Each row is a point on a landscape with many valleys, with its height.
A ball rolls from a point to the lowest of its 2 nearest points, and stops where none of them is lower. Distance is the straight distance between rows; heights are no part of it.
K_324: [127 119 120 142 160 134 109 131 134 130 126 146 133 122 120 112 107 123
 133 122 113  83 126 130 121 172 152 136 122 140 144 148 122 151 142 160
 123  95 138 134 104 113  93 158 108 142 140 106 113 113 155 136 119 147
 140 133 153 154 134 136 127  99 124 110 133 134 121 131 130]  h=227
K_14: [145 107 143  56 154 107 132 141 116 149 111 105 107 136 155 110 148 103
 142  89 166 127 134 149 131 137 114 126 133  94 117  87 148  87 124 105
 177  58 162 117 167 127 140 104  80  66  94 140 130 187 109 155 151 132
 106 122 132 106 159 118 112 140 121 109 160 100 138 113  99]  h=578
K_414: [120 136 142 108 175 138  98 105 165 139 108 132 135 122 147 109 145 132
 149  98 119  96 130 140 126 168 139 129 147 130 178 118 119 135 147 167
 122  71 117 149 132 120  97 135  96 149 133 119  99 130 139 123 116 129
 153 157 173 138 114 127 134 118 120  93 132 105 127 151 150]  h=323
K_240: [132 111 149 185 159  83 163 151 115 163 106 103 104  62 164 105 113 184
 109 142 135 176 197 128 121 186 159 138 165 172 133 136  97 135 124 153
 151 137 102 124 131 114 115 130 131 112 102  94 123 145 139 154 132 166
  80 145 146 134 138 106 146 126 153 163 144  99 214 146 146]  h=262
K_472: [110 151 122  97 154 192 126 119 150 125  90 172 125 155 111 121 154 108
 155 135  98  95  75 115 161 120 157 125 144  77 167 116 120 110 172 155
  89  26 139 166  74 124  44 137 111 128 144 126 115  97 142  73 130 107
 171 113 179 153  89 144 145 125 147 114 118  96 102 136 123]  h=424
K_431: [108 121 128 164 142 179 109 142 222 124 147 108 126 149 133 120  93 124
 121 189 133  93 153 102 119 142 135 126 152 138  98 142 103 152 100 143
  67 150 120  89  77 104 137 149 179 160 121 121 133  96 131 108 133 108
 104  83 124 136 147 155  68 103 164 132 122 179 105 138  83]  h=671
K_260: [131 136 142  92 104 156 140 119 148 124 120 112 111 182 108 128 185  93
 160 148 116 140  72 105 176  48 104 146 106  77 115  73 144  75 126 102
  89  96 123 134  96 147 106  88 172  95 111 138 157 136  86 101 168  86
  89  98 169 129 131 154 106 178 143 131  95 115 119  96  95]  h=452
K_451: [119 154 144  72 107 192 154 111 166 126 107 106 124 156 125 138 146 107
 123 152 103 106  76 100 150 103  90 162 141  97 126 103 136 114 109 121
  89 133 124 145 138 115 114 122 125 100 135 143 112 115 110  87 144 121
 138 108 131 130 121 144 126 135 108 110  94 152 111 139 123]  h=334
K_875: [110  98 108 153 147 155 127 187 127 134 135 146 114 187 179  88 127 114
  95 120 190 118 131 152 151 166 135 177 116 156 125 154 121 142 104 177
 119 140 131 109 103  88 120 133 125 153 120 132 155  82 114 175 100 125
 137 111 100  99 136 120  61  65  82 159 111 127 104 136 123]  h=853
K_608: [161 129 136 188 103  50 140 116  84 195 118 122 125  77 213 114  99 205
 107 115 135 177 142 137 147 168 113 159 104 162 105  84  87 138 151 126
 176 164 108 147 132 135 116  99 109 120 114 124  78 140 107 190 115 162
 125 182 143 139 168  85 129 163 120 175 139 119 234 149 118]  h=372
K_427: [153 135 154 141 109 110 143 107 142 127 136 103 128 130 115 140 133 112
 156 144 114 133 132 130 139  77 122  87 116  77 112  89 126 110 119  83
 113 116 165 118 122 146 176 107 187 136 103 139 158 169 110 104 171 111
 117  99 131 113 149 154 107 170 153 133 150 135 121  77  84]  h=468
K_923: [112 143 141 153 105 136 123  58 133 155 102 109 145  82 140 122 153 120
 139 137  81 134 137 129 106 165 157 140 169 129 162 146 119 160 135 160
  80 162 109 170 142 124 133 161 125 145 130  86 128 127 156 110 130 141
 127 154 123 165 106 125 176 139 124  93 116 138 154 121 213]  h=510
K_116: [119 147 139 152 129 123 102  91 138 110 138 130 135 154 150 166 188 129
 140 107 133 150 101 124 155  95 151 144 149  79 183  92 101 129 146 153
 114 101  98 161 111 166  98  95 149 152 134 143 132 106  88  94 129  68
 180 175 200 141  77 107 125 155 142 133 106  40 174 121 147]  h=473
K_997: [133 161 142 149  92 121 146  91 103 116  97 108 147 100 138 132 203 113
 146 131 108 136 147 164 100 151 145 105 147  95 150 125 151 126 139 142
 116 130 167 191 173 118 191 129 130 125 125 110 169 141 117 117 142 131
 154  97  85 118 117 101 176 136  97 106 135 125 110 101 215]  h=263
K_651: [154 143 136 104  97 102 183  90 140 143 112  99 139  84  99 121  90 150
 143 169  85 127 164 105  86 139 105  74 141 137 123 136 140 127 130  76
 134 165 165 137 181 133 187 117 131 106 117 115 122 188 142  95 153 160
 127 104  68 126 155 140 161 140 142  95 142 209 123 135 134]  h=156
K_321: [108 113 131 103 167 135 129 133 145  96 121 108 142 103 109  85 116 130
 128 124 117  98 167 128  86 158 109 110 146 170 136 148 162 140 110 129
 149 123 127 120 148 106 143 163 104 114 127 130 123 138 156 141 112 143
  95 115 113 116 135 136 125  95 128 116 154 161 116 161 137]  h=205
K_768: [151  93 118 116 131  91 185 167  96 120 139 122 120 127 121 118  82 130
 128 139 147 158 144 139 131 113 106  99 103 127  85 128 137  97 128  92
 167 129 173 106 167 132 176  99 107 110 113 145 139 176 122 146 148 160
 106  98  81  99 171 133 110 117 152 145 142 149 133 120  79]  h=555
K_732: [112 119 119  76 136 144  96 165 160 110 132 108 123 139 134 105  87 138
 108 120 148 134 151 109 110 105  67 157 127 218 100 118 144 129  97 102
 176 176  64  88 142 133 124 112 100 130 144 164  84 162 141 169  99 125
  82 166 136 109 141 130 121 115 126 125 137 163 125 194 111]  h=230
K_363: [115 147 143 153 160 105  98 122 141  99 165 138 117 134 138 145 155 156
 120 103 155 162 124 134 125  92 137 145 151 113 179 116 117 135 126 137
 148 127  90 113 129 172 123 105 148 159 136 146 137 112 102 116 110  64
 153 181 167 106  59 103 124 151 144 175 110  39 158 127 131]  h=526
K_448: [130 103 117  98 124 125 141 169 156 145 117 105 122 134 175  92  76 153
 105 144 157 157 158 117 124 121  76 162 126 202  87 119 123 118  97 121
 159 186  92  90 154 134 156  85  93 121 120 152 119 182 140 167 123 148
  82 146 102 108 173 120 106  98 126 126 139 168 130 180 107]  h=159
K_124: [132 134 132  93 130 129 129 119  76 103 121 131 132 120  94 134 167  97
 133  87 120 141 101 135 135 106 120 124 128  98 152 126 170 106 129 115
 147 102 140 143 148 140 131 123  89  94 138 129 142 137 136 135 138 128
 135 137 126 121 108 114 163 130 113 115 146  91 116 116 154]  h=57
K_572: [157 125 126 171 106  71 136 138 101 107 152 149 122 114 116 168  77 156
 102 127 127 196 128 114 114  59 111 101 108 116 120 129 112 118 131  99
 137 174 121 104 132 191 160  93 150 148 133 150 134 149 132 107 132 117
 135 155 109 112 120 122 135 152 174 169 111 119 145 109 101]  h=373
K_238: [118  82  95 134 141 137 131 181  91  94 162 132 137 162 103  99 115  99
 121 134 165 132 149 137 138 124 135 114 101 159  96 170 153 134 119 123
 146 141 137  87 124 107 154 138 120 130 119 122 169 112 127 171 123 140
  89  92  76  96 153 131  84  87 114 159 153 133  90 123 100]  h=809
K_708: [150 100 151 156 134  87 156 142 143 137 130  92 112 102 132 121 111 129
 154 170 139 151 177 129 122 119 133  72 141 104 102 115 116 109 123  94
 137  96 171 102 129 136 186 110 168 130  82 128 158 188 119 114 182 137
  82  82 129 115 167 143 108 148 187 137 176 134 155  96  74]  h=501
K_770: [149 125 152 140 133  69  80 105 139 131 148 102 129 108 165 128 137 152
 140 103 162 163 196 160 110 106 122 111 121 140 122  99 119 134 127 111
 156 148  98 104 164 164 201 111 148 158 105 129 138 178  97 162 128  95
 124 172 131 104 142 112 106 157 139 151 151  96 132 130 117]  h=596
K_198: [112 124 136 146 122 112 119  90 117 145 111 105 143  81 144 111 134 139
 121 121 111 153 162 131 114 148 130 144 147 155 149 137 128 145 120 155
 125 163  84 136 149 132 147 131 106 137 121  99 132 146 142 146 126 146
 105 175 127 138 123 104 149 127 118 122 136 109 155 147 186]  h=553
K_706: [108 132 123 151 128 161 124 129 158 127 117 161 119 151 144 153 124 123
 101 151 118 116  70 106 156 128 141 161 146  92 148 124 101 140 127 174
  78 106 110 144  86 130  54 126 136 159 133 129 115  72 144  87 128 120
 164 141 176 153  97 140 111 122 144 128  88 112 158 128 126]  h=279
K_296: [142 175 153 178 132  71 129 143 107  84 126 144 126 114 147 157 173 151
 131  85 119 111 140 178  94 150 139  88 128  88 164 119 141 123 158 141
 155 101 189 189 167 137 155 135 143 137 156 133 129 107  97 130 114 119
 198  90 107  96  88 107 164 127 108 139 109 121 117  99 183]  h=730
K_898: [142 132 136 148 100  85 204 125 104 128  88  95 136  74 124 105 123 158
 129 157 103 153 183 147  92 160 133  67 138 131 116 140 138 121 141 117
 139 141 191 149 190 115 212 115 125 115  94 103 160 182 140 116 155 162
 113  84  50 109 152 116 154 128 139 123 142 173 142 118 160]  h=60
K_955: [123 132 125 145  97 151 107 133 138 119 155 142 128 173 137 168 123 104
 108 126 126 132  84 115 168  74 115 157 108  96 110 126 114 133 110 137
  96 167 102 128  94 140 122 111 169 158 131 138 129  83  98 122 117 109
 140 130 132 126 111 134  90 136 122 146  91 110 108 123 106]  h=29
K_436: [131 119 100 111  83 151  67 113 114 158 178 141 139 166 124 168 109 104
 115 109 137 117 113 109 168 115 128 171  66 175  92 138 111 136 112 104
 124 187  61  98  90 131 121 123 138 154 148 114  99 112 106 184 118 124
 108 168 140 148 148 145 108 127  99 111 122 133  98 143 113]  h=406
K_663: [138 157 132 147 148 109 141 144  95  96 101 150 136 113 119 118 188 133
 143  91 114  99 137 179 101 168 164  88 130  99 177 144 152 117 159 161
 150  62 205 187 145 109 149 157 114 123 140 115 156 115 126 130 120 136
 188  86 107 111 103 109 166 108 104 120 133 113  91  97 182]  h=754
K_680: [128 178 126 170 150  87  82 123 163 148 108 161 137 117 171 116 105 168
 132  92  89  59 131 166  87 188 134 109 108 157 161 119 107 166 171 175
 151  92 157 164 126  97 104 142 136 191 174 138  66  97 131 138  86 161
 182 132 158 128 108 128 114 121 105 123 103 165 114 156 135]  h=465
K_913: [107 140 136 125  97 133 147 112  96 122  94 127 137 117 147 153 177 122
 119 112 110 155  69 124 153 126 133 164 171  81 171 114 130 117 151 163
 126 111 127 197 136 136  67 122  87 109 125 135 133 101 139  99 132 131
 161 157 141 146  80  93 177 137 101 102  99  67 183 129 202]  h=309
K_479: [120 163 134 149 169  91  70  97 152 146 121 147 135 106 142 112 136 161
 158  72 101  90 144 149 101 177 157 117 140 164 193 126 113 158 169 177
 149  76 104 156 131 122  82 135 111 176 161 125  68 117 149 137  90 142
 165 183 177 138  98 114 138 127 109 105 124 103 127 163 172]  h=399
K_627: [140  90 143 161 151 106 142 159 134 174 113  94 103 105 187 102 119 161
 125 157 175 168 199 134 127 165 137 141 158 158 115 121 103 129 107 146
 124 131 112  96 123 124 151 112 131 120  85 113 139 163 113 148 152 135
  80 137 150 120 155 118 101 122 153 153 160 102 195 138 113]  h=179
K_46: [136 111 121  83 116 159 106 112 106 134 140 124 132 142  70 170 120 104
 147 145 106 131 106  93 152  97 145 133  95 137 102 144 133 108 125  74
 102 140  88  96  96 150 102 140 138  98 140 101 104 142 142 118 156 128
  81 132 161 165 147 156 162 156 153 106 129 136 117 122 101]  h=351
K_279: [149 101 117  72 135 137  85 100  91 150 142 123 107 157  78 174 157  93
 164 100 121 125  89 113 178  90 158 135  88 102 112 118 132 101 130  80
 129  80 115 106  96 159  85 105 132  74 135 107 112 144 121 131 160 106
 110 144 189 180 158 147 146 174 141 104 141  87 129  97  92]  h=281
K_641: [135 138 149  77 161 100 153 171 152  99 148 114 102 134 144 112 119 139
 121 101 183 133 143 162  92 105  77 106 136 111 120 105 157  96 120  87
 197 109 175 106 185 141 178 114 136 117 111 166 134 171  93 148 113 103
 131 108 101  61 126 128  90 129 131 170 134 125  96 128  80]  h=654
K_715: [145 131 143 121 147  77 121 164 130 128 153 120 107 137 182 119 113 158
 111  99 191 162 154 171 103 118  98 133 114 133 121 103 129 120 128 115
 179 145 144 106 165 147 182 112 146 156 113 151 132 150  87 163 104 104
 134 138 103  77 123 115  93 137 129 191 123 102 133 134  89]  h=625
K_833: [156 140 150 191 104  45 127 111  98 179 135 128 119 108 224 164 103 181
 100  86 151 156 120 147 133 150  97 147  83 110 104  71  93 139 163 120
 170 156 129 160 137 153 117 108 124 142 118 151  71 121  82 169 116 127
 170 156 119 117 149 104 110 175 123 183 106 120 223 128  91]  h=417
K_947: [112 119 135 128 152 114 178 155 123  94 108 100 130  95 126  89 121 151
 110 139 134 133 177 144  81 145 115  95 145 154 129 148 152 124 120 127
 157 138 152 129 175 110 179 136 119 126 106 123 149 156 142 130 130 148
 104  95  81  90 129 120 125 107 140 147 142 152 131 145 136]  h=172
K_79: [140 133 140 167 128  82  94 111  94 121 161 124 121 118 145 130 156 158
 128 104 167 196 167 153 124  85 145 131 119 139 151 116 113 138 125 127
 152 160  77  99 144 176 171 100 147 156 125 132 151 131  96 141 121  79
 146 197 142 104 108 106 127 155 124 180 141  46 147 122 134]  h=567
K_247: [133 100 137 114 126 137 117 117 123 136 120 110 126 141 133 126 161 109
 139 139 143 172 142 119 159  83 132 132 132 120 126 108 127 119 111 116
 108 121  90 102 113 156 150  84 136 118 107 122 153 157 115 115 167 108
  91 153 158 124 134 119 117 150 146 136 142  87 139 109 121]  h=469
K_425: [124 134 124 177 113 135 104 114 144 124 148 151 135 126 113 165  92 118
 102 148 109 109 107 102 130 114 143 132 124 108 125 148 108 161 119 149
  85 147 112 123  94 142 111 149 166 169 142 119 131  85 137 103 125 122
 139 131 152 151 109 142 117 134 154 133 111 127 134 107 120]  h=160
K_546: [113 153 133 112 107 145 147 132 123 104 112 139 122 123 116 157 115 118
  98 135 103 120  69 105 139  95  89 138 143  88 127 126 137 120 118 123
 119 136 135 151 132 138  96 129 113 118 143 150 117 104 135  97 121 126
 148 130 126 118  96 139 148 140 130 126 100 134 135 132 138]  h=250
K_564: [ 95 107 128 164 156 124 153 130 105 127  95 138 115  76 108 122 118 144
 101 145 118 147 110 109 130 152 167 151 185 148 154 154 111 137 121 177
 128 112  99 136 115 130  34 159 115 122 117 112 136  92 185  99 125 146
 125 158 161 146  94 101 168 121 138 137 118  90 193 127 181]  h=254
K_973: [148 138 129  79 129 135  93  84  85 122 135 135 124 145  72 158 174  96
 163  70 108 117  86 113 152  92 156 122 106  78 150 113 148 104 147  91
 135  76 142 147 119 152 108 128 115  84 143 114 125 138 128 126 148 107
 141 142 160 161 122 130 175 163 121  90 145  79 118  93 132]  h=191
K_824: [130 115 105 134  93 152  99 104 134 169 146 116 158 134 135 128 108 111
 123 146 128 133 145 110 137 126 129 152 102 182  99 149 116 150 112 114
 102 199  78 104 107 126 159 137 134 142 138 102 126 132 127 161 135 145
  90 156 115 148 155 145 112 110 120 113 137 154 109 139 132]  h=381
K_801: [145 120 112 111  78 129 119  69 121 173 131 107 167 112  81 120 119 109
 172 146  96 108 145 108 100 148 146  91 118 155 118 171 129 145 150  52
 126 188 122 112 151 103 184 173 144 110 153 103 106 169 133 138 132 156
 103 105  82 167 160 175 168 144 136  77 144 214 100 130 131]  h=280
K_804: [134 134 110 119 140 135 110 135  78  96 132 185 133 126  62 146 129 113
 137 105 105  92  78 116 137 121 160 103 115  97 154 161 145 135 161 143
 125  73 157 150  91 141  65 172 103 113 158 125 139  75 169 101 102 115
 174 128 143 148  90 126 170 124 131 115 139 104  96  95 143]  h=228
K_450: [118 145 125 161 184  97 107 161 127  83 167 159 115 118 115 129  98 163
 101 100 149 102 123 123  94 135 129 127 130 150 162 146 134 145 134 146
 162 118 109 104 114 142  93 146 132 164 151 158 122  87 141 125  77 110
 134 162 161 122  71 117 119 118 141 160 118  96 136 132 111]  h=236
K_547: [116 156 148 141 135 186 116 111 252 145 126 115 121 157 157 110 118 136
 131 176 133  72 147 122 122 164 145 130 158 122 125 119 100 151 106 160
  57 123 141 116 102  83 137 138 184 178 123 130 109  99 119  84 126 106
 161  85 129 135 136 161  64 101 133 118 106 182  84 144  99]  h=639
K_561: [127  94 131 110 154 110 158 176 145 143 113 102 108 122 173  87  94 166
 116 150 182 197 177 129 110 122 100 152 151 180 123 114 119 106 101 120
 150 156  89  84 143 153 160  85  99 108  95 145 132 189 139 141 135 127
  72 151 116 100 151 104 114 114 154 152 138 121 157 152 105]  h=62
K_266: [112 145 130 124 106 148 104  82 112  92 128 112 152 146 115 141 221 111
 154 120 116 158 116 122 153  83 162 151 152  98 173 110 140 123 131 143
 102 126  88 159 119 151 134 108 133 129 132 118 172 118 106 104 143  91
 137 179 168 137  78 104 153 141 120 115 129  48 133 103 184]  h=410
K_86: [154 129 119  87  95 121 148  99 114 137 142 114 144 115  83 143 101 110
 155 146 102 125 140 107 122 116 125  88  98 140  95 140 141 115 132  54
 130 155 151 108 153 129 178 134 127 103 128 120 120 176 137 123 147 156
 109 107  86 140 172 159 156 136 148  89 153 183 105 121 105]  h=223
K_66: [107 125 106  97 136 181 116 168 182 125 154 131 133 156 112 123  72 105
 124 161 120  75 129  98 140 153  83 164 122 198  66 140 127 144 109 116
 117 163  93  84 102  87  72 155 109 119 154 144  83 107 147 155 102 146
  78 112 137 153 169 152 113 107 101  97 126 204 112 186  94]  h=720
K_924: [144 153 152 110 121 118 133 146 165 107 139 111 120 157 159 124 169 126
 127 109 168 123 127 162 119  98  88 111 137  74 122  85 148  97 111 110
 171 116 177 145 169 124 190 105 164 126 115 168 148 149  59 139 125  94
 170  94 103  73 126 120  85 134 107 151 121 123  71 118  94]  h=680
K_83: [118 137 107 118 167 130 100 134 154 103 139 136 158 119  92  93 108 135
 148 118 106  54 162 125  73 187 134  86 122 176 143 166 148 165 148 151
 141  92 143 118 122  88 125 188 108 136 153 133 109 104 160 133  87 143
 117 107 125 143 139 147 117  91 136 106 147 180  93 150 122]  h=100
K_267: [116 127  97 104 104 125  84 166 110  99 167 153 130 140 106 137  94 141
  91  89 152 129 121 115 119  90  87 153  92 200 105 135 155 136 111  98
 186 178  66  88 129 140 130 112 101 148 164 166 105 121 143 184  82 122
 105 177 133 121 117 127 124 121 115 149 126 132 106 175 120]  h=298
K_602: [142 110 121  81 140 105 201 174  86 133 117 130  98 132 138 116 111 116
 124 110 157 174 111 145 126 109  94 113 117  84 112 100 153  69 131  91
 174  85 182 118 164 129 137  85  89  72  97 159 139 185 117 135 147 142
 101  93  95  96 151 126 117 138 135 152 133 119 148 112  87]  h=588
K_146: [129 136 111 101 145 185 110 110 108 140 121 176 133 147  77 132 134 105
 174 120  97  77  85 114 148 120 185 118 107  89 141 159 120 126 172 122
  91  54 155 148  64 126  64 181 111 114 160 107 121  94 168  92 113 117
 167 111 152 182 114 149 174 131 122  91 137 111  75 101 125]  h=328
K_153: [128 116 122  92 125 163 142 109 106 131 111 135 128 116  76 151 120  96
 140 155  96 119  90 101 146 102 141 134 134  96 122 147 136 122 135  99
  89 115 132 129 103 145  82 159 124  88 130 107 137 123 162  85 144 131
 109 108 147 169 129 141 180 155 155 104 129 128 138  97 131]  h=408
K_983: [139 177 135 186 125 104 120 122 159 142 117 161 129 132 162 149 114 157
 120 120 103  58 129 157  95 182 147  94 106 111 143 131 104 164 159 166
 117 112 199 177 132  99 132 139 173 184 156 127 100  85 110 109 107 144
 211  90 123 128 119 140 112 120 114 117  99 181 110 127 129]  h=513
K_772: [164 103 125 193 110  64 136 106  85 196 125 120 121  66 171 129  99 181
 133 142 125 170 177 123 142 168 140 136 116 155 114 121  86 146 137 140
 144 148 111 135 118 134 137 121 127 105 105  86 114 156 119 163 148 171
 109 162 146 154 170 106 139 141 150 144 169 113 209 138 125]  h=326
K_717: [118 133 142 121 157 117 134 120  83 114 122 129 122 115 127 126 179 129
 130  89 134 156 107 137 137 127 137 149 154 109 178 120 142 114 136 144
 157  97 110 147 149 140  97 111  84 102 127 134 138 122 132 129 124 121
 142 170 148 117  91  92 166 131 107 124 129  48 160 126 177]  h=197
K_248: [128 155 152  63 122 183 117 100 179 129 123  96 116 177 102 143 157 110
 161 143 110 108  86  95 161  80 111 149 122 110 115  86 130  94 119  85
  70 110 104 116 118 138 117 120 167 103 133 136 113 138  84  96 160  87
 104 106 168 145 131 170 115 171 142 109  93 155 106 128  91]  h=403
K_32: [106 114 110 186 141 138 127 137 111 134 110 174 120 116 123 128 123 141
  98 143 139 124  95 119 145 155 190 154 157 138 152 156  98 153 134 201
 113  99 109 140  86 124  42 157 126 147 141 117 139  60 172  99 114 132
 169 163 169 163  92 124 141  98 124 141 111  92 162 123 160]  h=114
K_192: [106 134 131  85 163 201 142 125 172 130  94 138 121 133 118 108 134 113
 140 151 100  95  95 109 148 148 130 156 159 115 147 123 116 119 133 159
  80  74 131 139  99 102  56 155  87 113 136 130 106 106 168  87 132 129
 135 108 159 158 117 143 141 102 127  96 114 146 128 143 134]  h=503
K_201: [ 93 111 104 101 140 188 146 185 160 101 148 155 114 178 107 134  84 102
  98 165 127 102  98 115 162 129  81 155 120 146  67 145 126 124 106 135
  99 149 114  89  98  95  57 134 118 114 131 154 110  80 136 133 106 125
  94  89 123 130 141 141  91 101 109 131 104 175  96 160  86]  h=744
K_872: [ 95  63  85 148 144 172 176 182  92 126  89 167 115 139 113 107 114 107
  91 167 156 140  81 134 162 162 158 164 156 129  97 170 130 125 109 186
 108 111 151 132  90  92  35 163 109 101 104 115 170  71 185 123 133 154
 119  97 112 145 123 124 136  91 119 154 117 143 150 111 146]  h=913
K_752: [114 132 109 157 168 114  94 133  85  94 151 176 131 113  72 126 132 139
 127  95 125  98 114 117 114 144 182 100 125 142 172 161 135 153 152 158
 147  85 110 118 101 135  73 165 112 134 165 129 130  77 164 108  90 117
 159 166 163 141  91 120 147 110 130 131 147  79 109 118 144]  h=88
K_610: [148 122 153 120 148 110 154 116 129 146 109  98 119 102 151 116 141 110
 145 126 138 127 159 156 119 152 129 100 135  91 129 105 131 112 129 126
 139  82 178 135 157 112 176 120 130 111  86 120 150 183 110 131 167 136
 120  99 125 117 152 124 124 149 141 112 164 125 149 101 121]  h=537
K_883: [123 145 103  88 101 136  37 119 122 119 175 135 145 155 106 151 131 120
 120  71 137  83 117 126 125 127 115 143  72 191 117 143 158 151 118 112
 166 156  84  99 117 107 139 139 108 149 175 139  94 110 123 196  91 115
 119 179 149 129 125 140 126 122  98 102 125 146  80 163 131]  h=356
K_661: [119 112 112 126 160 155 103 156 179 118 165 125 132 148 112 134  82 106
 133 161 134  82 154 103 123 145 115 128 121 164  92 150 123 149 115 122
 103 130 113  81  99 112 114 151 139 130 138 127 111 115 130 144 122 130
  93 101 138 143 165 161  94 105 149 110 146 172 104 146  77]  h=697
K_179: [129 105  95  96  85 152 133 109 134 163 126 107 170 121 107 103 107 118
 149 165 116 137 147  98 115 144 128 129 117 205  93 157 128 133 122  91
 125 207  96  96 137 111 170 148 104 108 136 107 110 172 148 158 131 169
  71 136  89 156 178 157 154  98 121  84 145 208 104 152 141]  h=332
K_257: [106  92  82 119  83 152 163 171  93 108 136 146 158 151  95 113  94 110
 101 162 139 151 121 121 148 108 122 129 105 174  69 173 140 128 113 124
 120 189 118 104 124 113 142 137 109 120 121 129 160 104 152 153 119 153
  97 106  60 109 149 135 114  80 115 141 129 154  73 132 133]  h=789
K_850: [157 134 147 172 121  58 128 114  93 147 152 137 114 109 167 168 100 164
 111  95 146 182 130 135 123  98 105 113 106  96 123  93 102 120 148 101
 149 146 122 125 146 178 140  94 140 144 126 145 105 141 101 135 143 117
 146 165 129 115 124 110 126 171 150 176 123  92 188 118 103]  h=416
K_72: [140  93 116 108 109 133 128 135  98 142 142 128 116 180 120 132 167  87
 147 126 141 167  97 126 190  66 131 135  89  93 102  98 131  96 115 105
 109 108 112 103  89 146 120  68 152 100 102 130 155 146 103 125 159 106
  91 125 147 126 151 129  95 161 126 149 129  94 122  88  94]  h=499
K_157: [140 150 130 130  88 104 172 120  88 107  99 119 142  86 101 130 143 140
 121 136  96 116 135 143  88 141 119  80 141 111 132 141 164 137 141 116
 137 152 201 169 179 123 175 134 130 113 137 108 154 136 132 119 136 152
 163  81  53  96 120 115 166 127 105 115 130 168 101 113 183]  h=171
K_11: [118 126 122 149 149  97 127 152 106  88 155 151 118 109  99 141  79 151
  98 122 138 152 134 112  96  92 109 122 129 139 131 149 129 131 120 118
 155 146  97  99 126 166 113 129 135 149 140 150 127 117 148 119 109 127
 106 154 135 119  94 121 133 141 164 167 124 107 151 132 110]  h=316
K_607: [116 138 144  96 109 146 135  84 120 155  94 107 144 114 166 121 179 109
 140 105 106 124 102 142 134 153 129 162 147 104 158 109 142 122 139 153
 125 124 136 198 155 104 120 128  76 106 123 121 123 137 132 121 131 152
 145 141 126 148 118 105 167 127  84  76 119 109 155 136 194]  h=392
K_242: [118 148 132 142 104 152 120  94 115  98 115 111 154 121 118 125 207 104
 138 130 108 140 127 135 126 117 162 124 159 102 170 135 148 126 119 154
  97 127 123 166 128 131 155 148 124 134 123 106 173 116 125 108 132 112
 138 133 125 132  93 117 163 122 114 115 132  95 105  97 194]  h=344
K_687: [130 134 131 127 101 149 102  39 129 195  97 115 165 118 176 117 190 102
 168 116  98 119 114 154 128 184 156 170 136 122 167 129 116 158 153 159
  93 155 120 194 140  97 137 154 107 125 141  96 115 131 136 131 118 154
 159 146 128 186 124 116 169 125  78  62 118 142 136 119 202]  h=456
K_228: [126 162 146 125 138 173 143  95 222 160 105 116 129 126 150 108 125 140
 134 167 105  64 148 133  89 200 126 126 165 122 145 134 119 155 117 153
  87 118 163 144 138  70 144 149 158 149 126 116 102 111 131  89 124 142
 173  89 112 144 135 153 103 107 110 100 106 214 104 149 129]  h=598
K_315: [114  84 111 133 106 150 149 188 132 138 143 124 113 178 160  88 115 104
 114 140 181 150 148 151 165 125 115 155 110 144  84 140 115 126  99 147
 120 173 138 100 113  99 173 107 143 144  98 130 170 112 100 173 124 129
 106  88  65  84 162 119  58  84  94 164 126 136  92 137 105]  h=830
K_986: [151 177 154 140 115 135 153  91 186 174 103 132 125 123 149 145 114 138
 137 147  88  60 119 128  99 188 122 111 143  84 150 117 115 149 139 138
 100 117 200 181 148  94 123 138 161 144 135 116  96 119 118  84 133 148
 204  75 110 142 134 142 133 135 104  90 100 199 127 130 132]  h=557
K_813: [109 117 138 119 154 132 143 112 102 107 107 130 133  77  72 138 117 121
 125 136  91 134 117  91 117 119 138 116 164 123 159 152 140 131 128 121
 121 110 108 133 124 157  69 163 106 102 116 111 139 123 185  88 138 136
 106 137 149 145 104 115 186 146 160 103 141 109 167 121 164]  h=349
K_512: [142 172 152 175 104  98 130 133 136  94 138 118 128 124 150 153 172 143
 131 115 139 127 148 174 101 114 115  91 127  81 136 106 137 124 132 119
 144 143 182 169 170 133 207 113 184 158 129 146 156 132  80 122 132 106
 187  93  91  88 115 109 123 146 110 155 126 129  99 103 146]  h=705
K_82: [103  90 105 164 144 180 135 175 123 142 109 160 115 171 156  98 143 115
  93 149 170 132 111 135 165 171 168 187 153 150 127 154 108 140 107 202
  93 123 118 121  78  90  64 139 113 142 125 118 157  68 153 143 123 136
 140 129 129 134 121 116  89  63  98 145 115 120 136 129 146]  h=882
K_851: [156 100 126 156 131  88 134 150 121 134 156 114 123 130 129 133  82 114
 145 147 148 134 167 138 132 123 128  94 102 124  83 138 122 132 126 101
 150 123 161  96 133 131 173 124 160 146 106 123 137 154 106 152 153 150
 108  95 105 111 176 147  87 131 156 149 157 141 128 111  69]  h=528
K_113: [141 125 136 115 118 120 123 125 128  89 138 116 122 142  95 131 148 131
 133 124 135 179 130 124 132  36 115  98 115 115 126 103 144  99 112  86
 131 134 110 100 129 173 175  83 155 128 113 153 156 170 119 112 153  92
 101 140 135  97 122 131 120 153 167 157 133 103 109 100  99]  h=425
K_611: [125 160 127 125 102 141 120 150 143  92 159 142 115 145 118 168 104 126
  93 113 122 111  86 117 129  77  77 132 111  98 116 126 136 126 109 112
 136 159 140 128 135 136 138 116 152 140 152 166 120 100 103 112 102 112
 160 119 103 103  97 139 107 139 131 151  99 136  86 135 104]  h=150
K_460: [103 103  99  69 115 189 171 184 130 107 148 138 133 174  79 118  98 102
 117 178 126 135 128 111 158 113  95 126 102 173  45 152 138 106 104  99
 111 178 112  80 118 106 113 128 116  95 121 143 125 118 134 147 129 138
  69  81  83 117 169 145 109 100 110 124 124 186  81 161  92]  h=768

Call two points neighbours if one is among the 2 nearest of the other. Go from one point of each pair to the other, from neighbour to neighbour, staying as low as possible. Name the highest point that can't be avoided.
K_124 and K_32 | K_153
K_113 and K_955 | K_72
K_955 and K_32 | K_706
K_898 and K_561 | K_436
K_898 and K_83 | K_321
K_898 and K_752 | K_833

Write out the way that a ball takes from each point below.
K_72 | K_260 K_248 K_451 K_546 K_611 K_955
K_82 | K_875 K_315 K_238 K_257 K_460 K_201 K_66 K_661 K_431 K_547 K_228 K_986 K_983 K_680 K_479 K_414 K_324 K_83
K_924 | K_641 K_715 K_770 K_79 K_363 K_116 K_266 K_242 K_997 K_157 K_898
